The views of a scene show one set of named points, each view turned or mirrored, shifted and resized as a whole, with a little noise and some points left out.
In the rows, 128 means zero.

Scene 1
View 1
Q_158: [140 141 163  98  63 137 158  91 115 129  60 141]
Q_517: [123 114 179 146 161 199 122 126 143 108 126 140]
Q_16: [ 93  81 197 154 116 144  95 113 177  84  87 155]
Q_935: [122 125 187 123 137 198 139 118 137  93 110 168]
Q_952: [113 104 184 155 169 201 113 130 151  97 131 151]
Q_274: [138 127 156 126 100 143 135 109 122 144  89 110]
Q_91: [123 115 171 146 129 166 126 121 138 121 106 126]
Q_382: [119 107 177 142 117 154 120 117 147 115  96 134]
Q_889: [119 116 191 131 131 185 129 113 147  92 102 163]
Q_104: [111 115 200 128 152 208 128 119 152  77 110 189]
Q_892: [107  91 193 162 163 182  99 129 166  94 123 146]
Q_243: [114  91 171 167 119 128  97 122 158 132 100  93]
Q_463: [112  99 184 169 197 215 103 140 155  97 152 138]
Q_649: [135 129 167 133 148 193 135 122 125 123 124 133]
Q_166: [145 146 160 107 100 171 157 109 113 132  91 138]
Q_103: [122 122 185 132 150 201 131 117 138 101 116 160]
Q_407: [128 113 161 144 133 163 127 124 130 134 113 111]
Q_451: [123 118 182 128 105 162 132 110 140 105  89 153]
View 2
Q_463: [111 126  92  82 122 133 154 111 182 136 179 144]
Q_104: [104 135 121 119 123 122 144 157 140 124 143 168]
Q_243: [132  92 111 139 121 181 132 155 132 173 116  48]
Q_935: [ 84 122 152 139 129 113 145 163 114 162 125 155]
Q_889: [106 128 124 136 122 133 136 168 129 136 132 138]
Q_892: [122 116  97 109 119 152 142 138 160 136 150 113]
Q_103: [ 94 122 132 123 127 123 147 149 133 156 141 148]
Q_952: [109 116 111 108 123 132 146 132 156 148 156 130]
Q_274: [ 99  98 155 160 132 146 133 176  99 193  98  76]
Q_158: [ 99 111 175 192 126 139 125 215  65 173  76 107]
Q_451: [110 120 137 148 123 143 135 180 112 147 113 121]
Q_16: [150 124  97 140 113 178 126 177 142 119 120  97]
Q_517: [ 97 117 122 116 126 129 149 134 143 163 147 128]
Q_407: [ 98  99 138 134 131 145 141 149 125 190 126  83]
View 3
Q_935: [194 103 152 132 177  91 149  81 117 106 122 215]
Q_103: [158  82 176 142 149  99 134 106 132  95 123 169]
Q_16: [101  27 166 175 120 111 109 146 158  91 117  78]
Q_892: [154  94 217 156 122  96 116 147 160  83 124 147]
Q_451: [157  57 133 146 168  95 140  96 116 106 119 160]
Q_243: [174  43 125 185 137  67 123 186 130 106 128  98]
Q_382: [168  56 137 163 159  81 138 135 124 107 122 136]
Q_91: [193  75 140 164 160  74 138 146 122 101 124 157]
Q_166: [214  72  88 144 195  75 159  96  88 112 123 194]
Q_889: [154  83 170 142 163 100 133  93 131 101 121 180]
Q_158: [185  31  37 151 214  83 164  71  71 125 115 162]
Q_104: [142 102 207 129 154 113 123  72 144  86 118 202]
Q_649: [212 105 157 149 168  68 140 128 120 106 127 198]
Q_517: [190 111 200 147 143  82 129 138 142  89 130 186]
Q_407: [214  78 135 171 153  61 138 159 119 110 127 156]
Q_274: [218  54  79 166 178  64 150 135  96 114 124 150]
View 4
Q_407: [129 137 139 129 105  82 111 139 122 130 142 125]
Q_166: [ 84 142 153 142 102 101 141 129 145 117 131 133]
Q_649: [125 151 144 130 107  95 117 146 123 139 139 137]
Q_952: [148 177 139 116 108 100 105 164 106 159 142 162]
Q_517: [137 166 140 120 103  97 117 154 112 155 140 154]
Q_91: [124 146 145 131 111  95 109 146 120 133 141 132]
Q_104: [120 190 150 126 110 127 124 175 115 150 138 179]
Q_382: [122 138 150 138 113 109 103 159 121 121 142 133]
Q_16: [139 142 153 136 125 134  77 196 105 119 150 147]
Q_158: [ 63 123 164 156 106 121 134 141 147  85 138 120]
Q_892: [157 166 140 118 117 106  90 176 101 151 143 157]
Q_243: [145 116 139 132 116  90  75 158 113 116 150 108]
Q_463: [170 181 129 108 109  85 104 158  99 177 141 162]
Q_451: [105 149 153 139 113 120 116 162 127 119 142 145]
Q_935: [101 173 152 130  99 110 143 148 131 140 135 161]

In a view up to two points have been moved. Name them for each view, in the order of its rows, or write -.
view 1: Q_935
view 2: Q_463
view 3: Q_103, Q_16
view 4: Q_649
